Each scene shows the same named points in several views. A view is turned or mirrored, and shifted as a whole, has a little noise and may leave points out.

Scene 1
View 1
(54): [ -2  -5   2   6   6   5  -2   8 -14   7   0  -2  -8  10   7   8 -22 -16
 -12   1   0 -15   6 -12   5  15  11  22   7 -10  20 -12   7   5  -9  17]
(156): [ 13 -14  -7 -35  -2  18 -13  16  -9 -15  14   7   0   0  11  17  -1 -13
  20   2 -29 -21  13   1   3  42   9 -18  19  23  22  16  12 -21 -15   6]
(211): [ 26   3   6 -22  -5  -1  -3  -1 -26  -4  14  -3  -3  -8  18  17 -12 -12
   3   2 -11 -12  16 -15   7  17  -3   1  16 -12  30  -4  16 -14 -12   1]
(28): [  7 -12  -3 -18   1  15  -8   9 -11  -4   7   1  -5   1  10  11 -12 -12
   5   2 -17 -15  13  -5   1  29  14  -2  14   9  19   1  10  -8 -10   9]
(183): [ 23   6   9 -11  -4   5   2 -14 -27   5   4 -10 -15 -21  15   5 -29  -2
 -14   1  -2   7  18 -27   2  -1  11  10  12 -18  24 -27  13   5  -4  -4]
(109): [ 24   6   8 -15  -3  -3   0  -3 -26  -1  12  -6  -6  -8  16  16 -16 -11
  -3   1  -6  -9  16 -18   6  13  -2   8  15 -16  29 -10  15  -8  -9   0]
(157): [  6 -12  -4 -20   2  16  -9  12  -9  -6   7   4  -5   4   9  13  -9 -12
   9   4 -19 -17  12  -4   3  32  14  -3  14  13  20   5  11  -8 -13  10]
(257): [  3  -8   0 -10   4   7  -4  18 -11  -2   8   3  -1  17   8  17  -6 -23
   4   3 -11 -26   6  -4   7  32   3   9  10   2  24   7  12 -10 -14  19]
(247): [ -7  -7  -1   5   9   9  -2  13 -10   7  -2   0  -6  16   6   8 -19 -22
 -12   1   1 -17   5 -10   5  19  15  24   5  -5  19  -7   7   6 -10  21]
(169): [ 18  -4   0 -27  -5   5  -7   8 -17 -10  16   4  -1  -1  15  19  -6 -13
  13   2 -19 -21  14  -8   6  31   0  -8  18   3  29   8  15 -18 -15   5]
(9): [  3 -14  -5 -19   0  25 -10   0  -7  -2  -2   1 -15 -13   8   2 -21  -4
   0   0 -16  -1  15  -8  -3  22  30  -6  10  19  14 -10   7   4  -7   3]
(8): [ 23   5   7 -11  -2  -5   2   3 -26  -1  13  -4  -3   3  18  19 -11 -17
  -2   2  -6 -19  13 -17   9  16  -8  12  13 -20  30  -5  16 -11 -12   7]
(161): [-14  -9   0  10  11  12  -3  10  -7  12  -7  -2  -9  16   4   4 -22 -19
 -16   0   3 -16   3 -10   3  16  18  27   2  -3  17 -13   5  12  -7  22]
(240): [ 14 -11  -4 -32  -3  15 -10  11 -11 -10  12   6  -2  -2  13  15  -5 -12
  15   2 -25 -18  15  -3   3  37   9 -13  19  16  23  11  12 -18 -15   5]
(162): [-18 -21 -12 -10   8  35 -12   9   3   3 -11   4 -17  -2  -1  -4 -23  -6
  -5   0 -15  -5   9  -4  -5  26  40   0   8  30   8 -12   1  13  -4  14]
(187): [  3 -12  -5 -16   2  16  -7  10  -9  -2   3   2  -8   2   7   9 -14 -11
   4   1 -15 -14  11  -6   3  28  17   1  12  12  18   0   9  -5 -10  10]
(172): [  2  -4   1  -1   5   4   0   6 -15   4   4  -1  -6  11   9  11 -16 -19
 -10   2  -4 -17   7 -11   5  17   8  18   9  -8  21  -8  10   2 -10  16]
(204): [  9  -7   0 -15   3   7  -5  14 -14  -5  11   2  -2  10   9  16  -8 -20
   6   2 -15 -24  10  -7   6  29   3   4  13   2  25   5  12 -12 -14  13]
View 2
(109): [ -2  14   1   6  14  -9  14   8   5  -5  -2 -11 -18 -22   7 -16  -6  -7
   4  11  21  13  -1   2 -12  -9   2  17  -7 -16  14   8  13  -9 -23  -6]
(204): [ 11   6 -10  -3  17  -1  10   3   6  11  13   0 -22 -16   8 -11 -25 -20
   7  22  12   3   8 -15  -1   2  11  20 -24 -10   4   6  16  -1 -34   0]
(172): [  2   3 -11   5  15  -5  10  16  -2  15   3  -2 -15 -16  -4  -3 -22  -7
   1  16  14   9  -4  -2  -4   2   5  20  -9   3   0   2  11   2 -25  -2]
(162): [  2 -20 -17  -8  16  -4  12   0   2  23   5  -2  13   4  14   4 -10 -21
  13  13 -18  -3  24 -11  16  -8  15   9   1  33 -14  -4  13  14 -29  -1]
(187): [  6  -1 -11  -6  16  -3  12   1   5  11  10  -2  -8 -10  13  -7 -17 -22
   9  18   1  -1  15 -13   4  -2  14  15 -14   4   0   4  15   2 -34  -2]
(157): [ 10   1  -9  -8  16  -2  11  -2   8   9  13  -4 -11 -10  16 -11 -18 -25
  11  20   2  -1  18 -19   4  -1  15  17 -20  -1   0   7  16   0 -38  -1]
(156): [ 13   6  -5 -15  19   0  12 -16  16   1  20  -4 -15 -12  27 -20 -20 -38
  16  23   2  -7  28 -29   7  -3  20  18 -32 -16   5  14  23  -4 -46  -1]
(211): [  0  16   1   3  14  -8  16   3   7  -8   3 -12 -22 -22  10 -20  -7 -14
   5  14  19  10   3  -6 -10  -6   3  17 -11 -20  16  12  16  -8 -27  -7]
(247): [  3  -5 -17   4  13  -2   9  21  -4  23   2   3 -13 -14  -7   4 -29  -6
   1  17  10   7  -3  -2  -1   4   6  20  -9  11  -7  -3   9   8 -27   0]
(54): [  0  -2 -15   6  14  -4   9  21  -2  19   0  -3 -13 -15  -8   2 -19  -6
   1  14  11   9  -5   0  -3  -1   3  17  -4  10  -2   0   7   6 -22  -2]
(9): [  0  -7  -6  -7  16  -7  14  -4   5   7   3  -9   5  -2  18  -7   1 -21
  13  11 -10   2  22  -8   7 -13  13   9   0  17  -3   5  15   4 -29  -4]
(183): [-12   7   3  11  11 -17  19  12   1  -8 -11 -19  -3 -15   5 -13  13   0
   4   3  14  17  -3  13  -9 -17  -4  10  14   1  12   5  10  -6 -13  -8]
(169): [  9  15  -2  -8  16  -3  13  -5  10  -2  13  -8 -22 -19  19 -19 -18 -25
   9  19  13   1  15 -18  -4  -4  11  19 -25 -21   9  12  19  -8 -37  -3]
(28): [  7   2  -8  -6  17  -3  12  -2   7   6  10  -5 -10 -12  14  -9 -15 -22
  10  18   2   0  16 -15   1  -3  13  17 -16  -2   2   7  16   1 -34  -1]
View 3
(28): [  6   5  20   9  12   3  12  -8  15 -20 -17  24  -3  11   3   5  -4  14
 -18  -1   7   2   6  -5   5 -11 -17  -6   4  -9  -5 -22  16   2   4 -25]
(172): [  0  12  13  15   7   8   3  -6  14 -25  -5  12   5   9  -5  -8  -5   4
  -5  -1  13 -16   4   6   1 -12  -6   8  -4 -10  -7 -27   5   3  12 -15]
(169): [ 10   5  18  15   7   1  13 -17  14 -11 -30  36  -2  10 -11   3  -5  28
 -19   2   1   4   6 -10   6 -11 -17 -16   2 -13  -6 -31  25   4   7 -26]
(54): [  1  12  11  12  13   4   2  -7  16 -29   0   9   4  10   4  -7  -3  -2
  -8  -1  17 -17   3   8   1  -8  -5  14  -1  -8  -5 -17  -4   8   8 -20]
(257): [  0   3  22  13  -3  12  12   0  17 -22 -15  18   5  11  -7   4  -8  12
  -8  -4   6  -6  10  -1   0 -16 -13  -7  -6  -9 -10 -32  22  -5  10 -13]
(8): [  6  13   5  26   4   1   4 -21  13 -14 -20  29   7  10 -23 -14  -5  20
  -9   6   5 -21   1  -1  -1 -11  -4  -1  -5 -14  -7 -39  13  10  19 -18]
(162): [  0   3  27  -8  22   3   9   4  17 -36   1   6  -9  10  35  14  -2  -7
 -20  -6  18  12   7   0   7  -8 -23   4  11  -5  -1   1  -3  -2  -9 -31]
(187): [  5   5  22   7  13   2   9  -6  14 -23 -14  20  -2  11   6   8  -3  11
 -17  -1   9   5   7  -3   5 -11 -17  -5   4 -10  -6 -19  12   0   1 -25]
(247): [ -3  10  16  11   3  11   3   3  16 -29   2   6   7   7   2  -3  -4  -5
  -3  -4  14 -16   5  10  -1 -15  -7  11  -7  -7  -8 -24   3  -1  10  -9]
(9): [  6   8  18   2  26  -5   6 -13  14 -28 -11  19 -10  11  19   7  -2   5
 -25   1  14   9   5  -3   7  -4 -19   1  13 -10   1  -6   1   6  -4 -36]
(240): [ 10   1  24   9  10  -1  14 -11  16 -15 -28  33  -5  10  -2  10  -6  26
 -24   0   1  12   9 -11   7  -9 -23 -19   7 -11  -6 -26  27   0   1 -29]
(157): [  5   1  24   7   9   3  13  -5  17 -19 -18  24  -4  12   2   9  -5  15
 -19  -2   6   7   7  -6   5 -11 -19 -10   3  -9  -7 -24  19  -2   2 -25]
(161): [ -3  12  15   7   9   8   1  -1  16 -31   5   4   3   8   7  -4  -4  -7
  -6  -3  17 -14   6  10  -1 -12  -7  15  -2  -7  -5 -17  -2   1   7 -15]
(183): [  8  23  -8  24  28 -13  -6 -35   9 -20  -9  25   0   8  -6 -20   0  10
 -18  11  15 -22  -6   4   2   1   1  18   9 -14   4 -17 -17  23  15 -36]
(109): [  9  15   1  26  14  -4   0 -28  11 -16 -19  29   4   9 -18 -13  -2  19
 -14   7   7 -20  -1  -2   2  -4  -2   3   3 -14  -3 -33   5  15  17 -26]
(204): [  4   6  20  14   3   7  11  -5  17 -18 -19  22   3  10  -8   1  -6  15
 -11  -1   4  -4   8  -3   1 -14 -15  -8  -4 -11 -10 -32  22   0   8 -18]
View 4
(172): [  5  23  -8   3  -1   4  -8   0 -11  -4 -20 -31 -32  14  -2   5   4 -13
 -12  -5  -6   1  18 -11 -11   1  -7  -3  -7  -4   6  -3   7   5  -2  13]
(28): [ -2  17   9   2   3   5 -15   7  -8  -2 -21 -30 -20  15   5   0   7 -10
  -9  17 -18   4   8  -1  -2  -9  -7   3   1   1  21  -6  10 -12  -7   1]
(183): [  1  11 -32 -10  -4  18  -2  -3 -27  -1  -3 -28 -13   2   7  23   8  -7
  -6 -16 -19  -5  15  -8  -3  -5 -14 -23 -10   8   7 -17  16  19 -14 -16]
(211): [ -9  13 -19 -13   8  11  -9   4 -10  -1 -23 -38 -26  13   3   8  -4 -15
  -2   1  -6  -1   8  -9   7  -8 -23 -11  -6   1  21 -15  18  -5 -19 -12]
(187): [  2  19   6   4   0   6 -12   5 -12  -2 -16 -28 -20  13   3   3   9  -8
 -12  10 -20   2  12  -2 -10  -4  -2   2  -3   1  11  -3   9  -4   0   5]
(257): [  1  22   8   3   4  -1 -14   5  -2  -4 -31 -35 -35  22   0  -5  -2 -15
  -9  11  -5   5  13  -8  -6  -3 -11   7  -2  -9  17   2   6 -12  -4  14]
(161): [ 12  25   2   9  -7   3  -8  -2 -15  -3 -13 -26 -28  11  -1   6  12  -9
 -15  -5 -12   1  22  -8 -21   2   2   0  -6  -4  -4   4   5   9   8  18]
(169): [ -9  14   1  -7  11   8 -14  10  -3  -4 -29 -38 -26  15   4  -2  -4 -15
  -5  18 -10   4   3  -4   8 -11 -20   1   1  -1  31 -11  13 -21 -16  -7]
(247): [ 10  26   0   9  -5   0 -10  -2 -12  -4 -19 -27 -32  16  -3   3   6 -12
 -15  -6  -6   2  22 -12 -18   2  -1   2  -6  -8  -2   3   4   6   6  21]
(54): [  9  25  -7   4  -6   4  -6  -3 -13  -3 -15 -27 -29  13  -2   5   7 -12
 -13  -8  -8   0  19 -12 -17   1  -6  -4  -6  -7   0  -1   6  10   3  15]
(156): [-11  13  20  -2  13   4 -19  13   0   1 -33 -34 -20  20   8  -9   3 -11
  -6  35 -20   9  -1   5   7 -15 -12  11   6   2  38 -10  11 -33 -14  -6]
(204): [ -3  18   4   0   7   3 -12   5  -3  -3 -29 -34 -31  17   2  -3  -2 -16
  -8  11  -6   5   8  -8  -1  -5 -15   3  -1  -6  19  -4   9 -13  -8   5]
(162): [ 10  19  26  16 -11   2 -15   5 -17   2  -5 -18  -6   8  10   5  24   2
 -20  20 -40   5  11   9 -22  -5  17   9   2   8   4   0   1   0  10  11]
(8): [ -4  17 -20  -9   6   7  -8   0  -8  -4 -27 -38 -34  16  -2   6  -7 -18
  -4  -5   3  -1  13 -15   4  -3 -24 -10  -6  -6  16 -10  16  -2 -15  -2]
(157): [ -2  18  12   2   5   3 -15   8  -5  -1 -24 -31 -21  17   5  -4   6  -9
 -10  21 -18   6   6   1  -3 -10  -5   6   3   1  23  -4   8 -16  -6   2]
(9): [  3  14   9   3  -4  10 -13   5 -18   2  -7 -23  -6   6  11   7  19   0
 -14  16 -35   3   7   8 -10 -10   5   0   0  11  14  -8   9  -1  -2  -5]
(240): [ -9  14  12  -3  10   5 -17  10  -3  -1 -27 -35 -18  16   8  -3   3 -12
  -6  27 -21   7   1   4   6 -12 -13   5   4   2  31  -9  12 -26 -14  -7]

Which points are out of place in each view (at most two, in the order of its rows)? Write - if all are in place.
view 1 -> (161)
view 2 -> -
view 3 -> (54)
view 4 -> (187)

Scene 2
View 1
(202): [ -9 -11 -20   8   7  12 -29  -6 -17 -26  -5  -6  22 -19 -22 -17   5 -22
 -17 -31   3 -10   2 -26   4  48 -13   9 -26 -16  27  -2   4 -41   3 -43]
(75): [  1  -7  -6   8  14   2 -16  -2 -18  -2  -8 -12   8 -10 -24 -23  -3  -2
   0 -40  30  10  16  -9  -6  24  14  -5   1  13   6 -17   6   0  21 -28]
(150): [ -6 -13   3  -2  17 -17 -23  16   2  20 -16   0   4   7 -30  12  10  -1
  23 -38  44  19  23   0 -28  36  25   8  28  19   8 -35   8  -2  66 -41]
(67): [-12   1  -3  -2   9  12 -23  -6  -6   1   1 -11   2  -4 -13 -15  -9  -6
  -2 -33  -2  13   4 -40 -12  34  -7 -23 -14  -8   5 -17  22 -18   5   2]
(47): [-10   2  -3  -1   8  16 -18  -9  -8  -3   4 -14   1  -8 -13 -22 -13  -6
  -5 -34  -3  13   5 -42 -13  31  -6 -26 -17  -9   2 -14  24 -13  -4   7]
(225): [-11   1 -10   4   5  28 -20 -20 -18 -21   9 -17   8 -17  -9 -39 -18 -13
 -22 -31 -18   3  -4 -50   1  31 -24 -28 -42 -25   7  -2  24 -25 -31  13]
(228): [ 10   6  -7  12   9  23  -5 -24 -35 -19   2 -27   6 -21 -12 -66 -27   5
 -23 -43  16  15  12 -24  11  -1   4 -41 -26   9 -13   1  18  18 -31  16]
(50): [  7 -10 -15  14  12   8 -18 -10 -29 -23  -8 -14  19 -20 -19 -41  -5  -9
 -16 -37  28   0  14  -7   9  23   7  -2 -15   6  12  -4   0  -8   0 -39]
(97): [-10   9   9 -10  14  10 -16  -4   6  20  10 -15 -10   7 -14 -10 -19   5
  13 -36   0  29  10 -43 -28  23   1 -37  -2   1 -14 -31  32   2  13  27]
(219): [  5  -6 -29  25   3  30 -17 -26 -49 -57  -3 -22  30 -40 -17 -71 -13 -16
 -46 -38   7 -16   3 -18  35  18 -15  -8 -50 -11  18  23   1 -20 -46 -31]
(7): [ 17 -13 -25  25   8  16 -14 -17 -50 -45 -12 -17  29 -35 -24 -62  -4  -9
 -34 -42  35  -8  15   3  28  14   5   1 -26  11  13  13  -7  -3 -15 -52]
(94): [ -2  -4 -12   8   7  19 -18 -14 -23 -23   1 -15  14 -18 -16 -39 -11  -8
 -18 -36   6   2   5 -28   6  26  -7 -18 -28  -7   9  -5  14 -15 -14 -14]
(176): [  6   0 -17  16   6  28 -11 -24 -40 -37   2 -21  16 -29 -12 -65 -19  -8
 -34 -39   8  -2   5 -27  20  12  -9 -22 -38  -5   2   9  12  -6 -38  -7]
View 2
(202): [ 13  -9  20   0  31  17   9  -1 -20   9   8 -21  12   2  -7   4  -6  15
  22 -21 -11  17  -4  -9 -17   5   5  -8  16  -1   3  22  -5   3  -1   7]
(67): [ 11 -13   1  -2   6  -7   4 -10  17   9  13 -31   6   6   5  -4  -7  -1
   4 -38 -21  18  26 -11   1  -5  -4   7  11 -10   9 -11  11 -14 -26 -14]
(219): [ 30 -46  12  62  17  31 -10   6   9  27  12 -20   5   0  -5  14  -9  14
  -7   4 -16 -16   7 -13 -41   4   7 -55  -1   8   7  33 -21  20   9  42]
(228): [ 30 -53 -16  47 -13  -7  -8 -11  51  29   9 -26   2   0  14  14 -11 -12
 -25 -16 -15 -13  29 -23 -24  -9  -9 -25  -8  -3  17 -15  12   3 -16  24]
(7): [ 31 -44  -2  31  19  10   4  -8   1  31  -6 -11  19   3   1  29  -5   8
  -2   7   5  -4 -15 -27 -51  -2  -5 -34  -3  12  15  22   9  27  14  49]
(176): [ 28 -46   0  51   3  12  -8  -2  29  24  13 -24   4   2   4  12  -8   2
 -14 -11 -18 -12  20 -17 -29  -3   2 -38  -2   1  10   7  -7  10  -7  28]
(97): [ 13 -18 -11  -6 -10 -27   5 -18  37  13   7 -30   5   3  15  -1  -4 -13
  -7 -44 -18  19  32 -19   5 -16 -12  20   2 -11  13 -34  30 -18 -35 -16]
(75): [ 18 -21  -7 -10  10 -17  13 -19   3  20  -9 -19  20   6   9  19  -4  -2
   3 -23   4  20  -4 -27 -22 -10 -13  10   4   1  17  -7  33   2  -7  11]
(50): [ 22 -30  -1   8  18   0   8 -14   0  22  -6 -18  18   4   5  22  -5   5
   3 -12   3   9  -7 -24 -32  -6  -6 -11   1   4  14   8  17  13   0  26]
(150): [  6   4 -12 -60  19 -38  30 -27 -14  13 -21 -19  32   8  10  19   1  -3
  23 -40  20  46 -17 -28 -15 -16 -23  47  11  -2  21 -20  61  -4 -11  -7]
(94): [ 22 -28   4  23   8   5   0  -4  15  16   9 -23   6   1   1   4  -5   3
  -4 -20 -16   3  15 -13 -17  -3  -2 -18   5  -2   9   6   1   2 -10  10]
(47): [ 15 -19   2   9   4  -5   2  -8  22  11  12 -29   3   4   4  -2  -8  -4
  -1 -37 -24  11  29 -12   0  -7  -4   3   7 -10   7 -14   6 -13 -26 -10]
View 3
(202): [  7   2   6   5  13 -22 -21   7 -22   9 -14  -2  25  -9  -4   1  36  20
  -4   0  14 -12  25 -15 -14   4 -12 -18  -3  -8  10   1 -12   6   2  11]
(97): [ -1  -3  -8 -25   9 -35  19   8  19   4  -2  -9 -49  -2  -3   7   3  28
   6 -10 -10  14  -1 -26 -12  -4   5 -14  45  25 -22   9   4 -39 -22   1]
(94): [  1   3   4 -17   2 -28  13  17  -3   1 -13  -1  -7   3  -6  -5  28  24
   3   8  14  -2   1 -17  -7  10   7 -17  -4  -4  -9  -6 -17   0 -13   5]
(7): [ 12   4   6  -9 -11 -18   7  21   8   1 -10   1  15 -14 -11 -39  56  14
 -19  33  16 -18   6 -12  -5  -2  10   8 -26 -35  22 -22 -25  18 -12  22]
(228): [ -7   3   5 -39 -11 -35  52  29  20  -9 -11  -1 -44  14 -11 -18  25  25
  10  20  13   8 -25 -12   3  14  28 -12  -8  -5 -25 -18 -23   0 -30   0]
(176): [ -3   3  13 -27  -6 -31  33  29   0  -5 -15   0 -12  17 -12 -13  36  24
   6  19  28  -2 -13  -8   2  20  18 -20 -26 -18 -14 -20 -28  18 -18   4]
(225): [-10   2   8 -23  10 -34  20  16 -20  -3 -17  -2  -9  23  -7  18  16  29
  20  -6  26   2  -3 -12  -5  28   4 -41  -6   6 -31  -5 -17   6  -9  -7]
(47): [ -2  -1  -1 -17  10 -33  11  11  -1   4  -9  -5 -24   5  -5  11  12  26
   9  -8   6   6   4 -21 -10   6   1 -24  21  16 -19   5  -5 -18 -13   1]
(50): [  9   1   3 -10  -6 -24   7  15   9   5  -8  -1  -2 -13  -6 -25  41  17
 -13  20   6  -8   7 -18  -9  -3   7   3  -3 -14  11 -12 -16   3 -15  17]
(75): [ 11   0  -5  -9  -2 -25   2   7  21   7  -2  -3 -17 -21  -6 -22  29  19
 -14  10  -9  -2  10 -24 -13 -17   4   9  23  -3  11  -2  -3 -22 -17  18]
View 4
(94): [ 17 -12 -14   9  -3  -8  25   7  14  -4  31   2   1  -4   1  -5  -2  -9
  27  39 -19 -14   1  -5  23  -4   2  21   3   2  19   1   4  11  15  -7]
(202): [ 12 -12 -44  -4  25  -4  10  13  12  15  31  10   5  22   5   4 -12   7
  14  49  -1 -26  28 -21  21  -8  -5  47  10   7  27   2   3  23  11 -21]
(228): [ 28 -15  13  23 -34 -15  39   7  10 -22  34  -8   4 -34 -10 -10   0 -23
  45  29 -35  -2 -26  10  28   3   9  -2  -2  -4  10  -8  -1  -1  17   0]
(150): [-19 -12   0 -10  17  15  14 -31  -2   7 -21  36 -22   9 -10 -34  19 -12
 -56   8  39 -11 -11 -36 -13   9 -31   9   3  29  -4  13 -20  27 -12  17]
(225): [ 13 -11 -15   6   5  -8  32  14  18   1  40 -16  -3  -1  21   1  -2 -19
  43  42 -47 -26  15   6  33 -14  14  27  -1   6  23  12  22   4  31  -3]
(97): [-11 -13  21   0  -4   5  34 -15  14  -5   6   0 -27 -13  14 -25  21 -40
  -4  13 -26 -17 -13   1   9  -3  -2   1  -8  24   4  24  17   7  18  25]
(219): [ 45 -17 -35  22 -15 -27  25  28  11  -8  57  -2  29  -7 -19  13 -28  12
  62  60 -21 -10   5  -1  38   0  11  34  13 -16  27 -27 -10  12  17 -35]
(47): [ -1 -12  -2   0   4  -1  27  -3  16   1  21  -3 -15  -3  14 -14  10 -26
  13  28 -28 -21   3  -2  18  -7  -1  17  -2  16  16  18  15   8  20   9]
(176): [ 32 -13 -13  18 -20 -19  32  17  11 -14  44  -7  13 -19  -8   3 -12  -8
  55  47 -31  -9  -5   2  32  -1  10  16   6  -9  19 -13   0   5  19 -16]
(7): [ 38 -19 -28  21 -20 -20  17   9   0 -12  35  17  25 -11 -36   0 -23  16
  30  46  10  -2 -11 -17  24   9  -5  20  14 -12  15 -33 -28  18  -1 -28]
(67): [ -6 -12  -5  -3  10   1  25  -3  15   3  16   0 -15   3  15 -12   9 -24
   7  28 -24 -22   5  -7  14  -7  -1  21  -2  17  13  19  14  10  19  12]
(75): [  4 -16  -3   4  -2  -1  20 -12   4  -4   7  18  -6  -5 -14 -19   5  -7
 -10  23  13  -7 -12 -18   6   6 -13  10   2  14   4  -2 -14  16  -2   2]
View 5
(50): [ 13  -3 -27  14   3  -4   4 -15  16   4  -1  -9  12  15  11  -6  24   9
 -25  15   9  -3 -13   2 -26 -17   5  -2 -11 -14  12   7   5  17  -9  24]
(67): [ 11  -9 -16   2  -3  23  -7 -13  -1   0  22  14  19   4   5 -20  -7 -10
  -8   8 -47  -5  -5   1 -19  -5   3 -10 -15  -1  -5   1   6   5 -27  50]
(97): [  4 -20 -31   2   9  17  10  -9  -9  17  28  18  29  -7  10 -29 -13  -2
  -5   2 -62 -19   0   7 -21 -14  -5   7 -11  -2 -25  -3   3   4 -30  72]
(7): [  6   0 -43  17  -4 -16  -2  -9  25   5  -9 -18   3  28  22   2  36  17
 -28  13  39  -2 -15  -5 -38 -21   3  -1 -13 -24  24   9  10  26  -2  -5]
(94): [  0  -8 -32   5 -15  15 -13 -12   8   3  13   3  11  13  15 -10   3  -2
 -12   8 -13  -5  -9  -4 -33 -10   6 -12 -19 -12   6   2   8  16 -15  20]
(225): [-13  -9 -29  -7 -38  44 -36  -3   1  -3  29  17   9  16  20 -15 -28 -20
   4   1 -45   2  -2 -14 -39   0   9 -32 -32  -2   3  -6   9  18 -22   6]
(150): [ 53  -5   2  20  51  -9  35 -36   8   3   2   0  32  -7 -16 -26  32   4
 -31  22 -26 -12 -21  24  11 -17  -2  23   7  -1  -8  13  -6  -8 -24 103]
(47): [  4 -13 -22   3  -7  24  -8 -10  -1   3  23  14  21   5   9 -20 -10  -8
  -6   5 -45  -7  -4  -1 -24  -8   2 -11 -16  -1  -7  -1   3   9 -26  43]
(75): [ 21  -8 -23  17  21  -5  16 -18   8   9   5  -3  21   6   5 -16  22  11
 -23  15 -12  -9 -13  11 -17 -18   1  10  -6 -11   1   7   4   8 -17  54]
(219): [-11   0 -44   9 -36   6 -28   1  23  -3   0 -15  -6  33  28   6  13   6
 -14   6  28   5 -12 -16 -51 -13   9 -22 -26 -21  29   3  15  32  -2 -36]
(202): [ 28   7   1   8  -6  21 -18 -22  21 -18   5  -3   9  19  -2  -9  15 -14
 -18  17  -4  15 -21   0 -11   1  16 -22 -17  -5  26   7   4   9 -14  22]

Which points are out of place in each view (at most two, in the order of its rows)? Write - if all are in place.
view 1 -> (97)
view 2 -> -
view 3 -> (7)
view 4 -> (202)
view 5 -> (225)
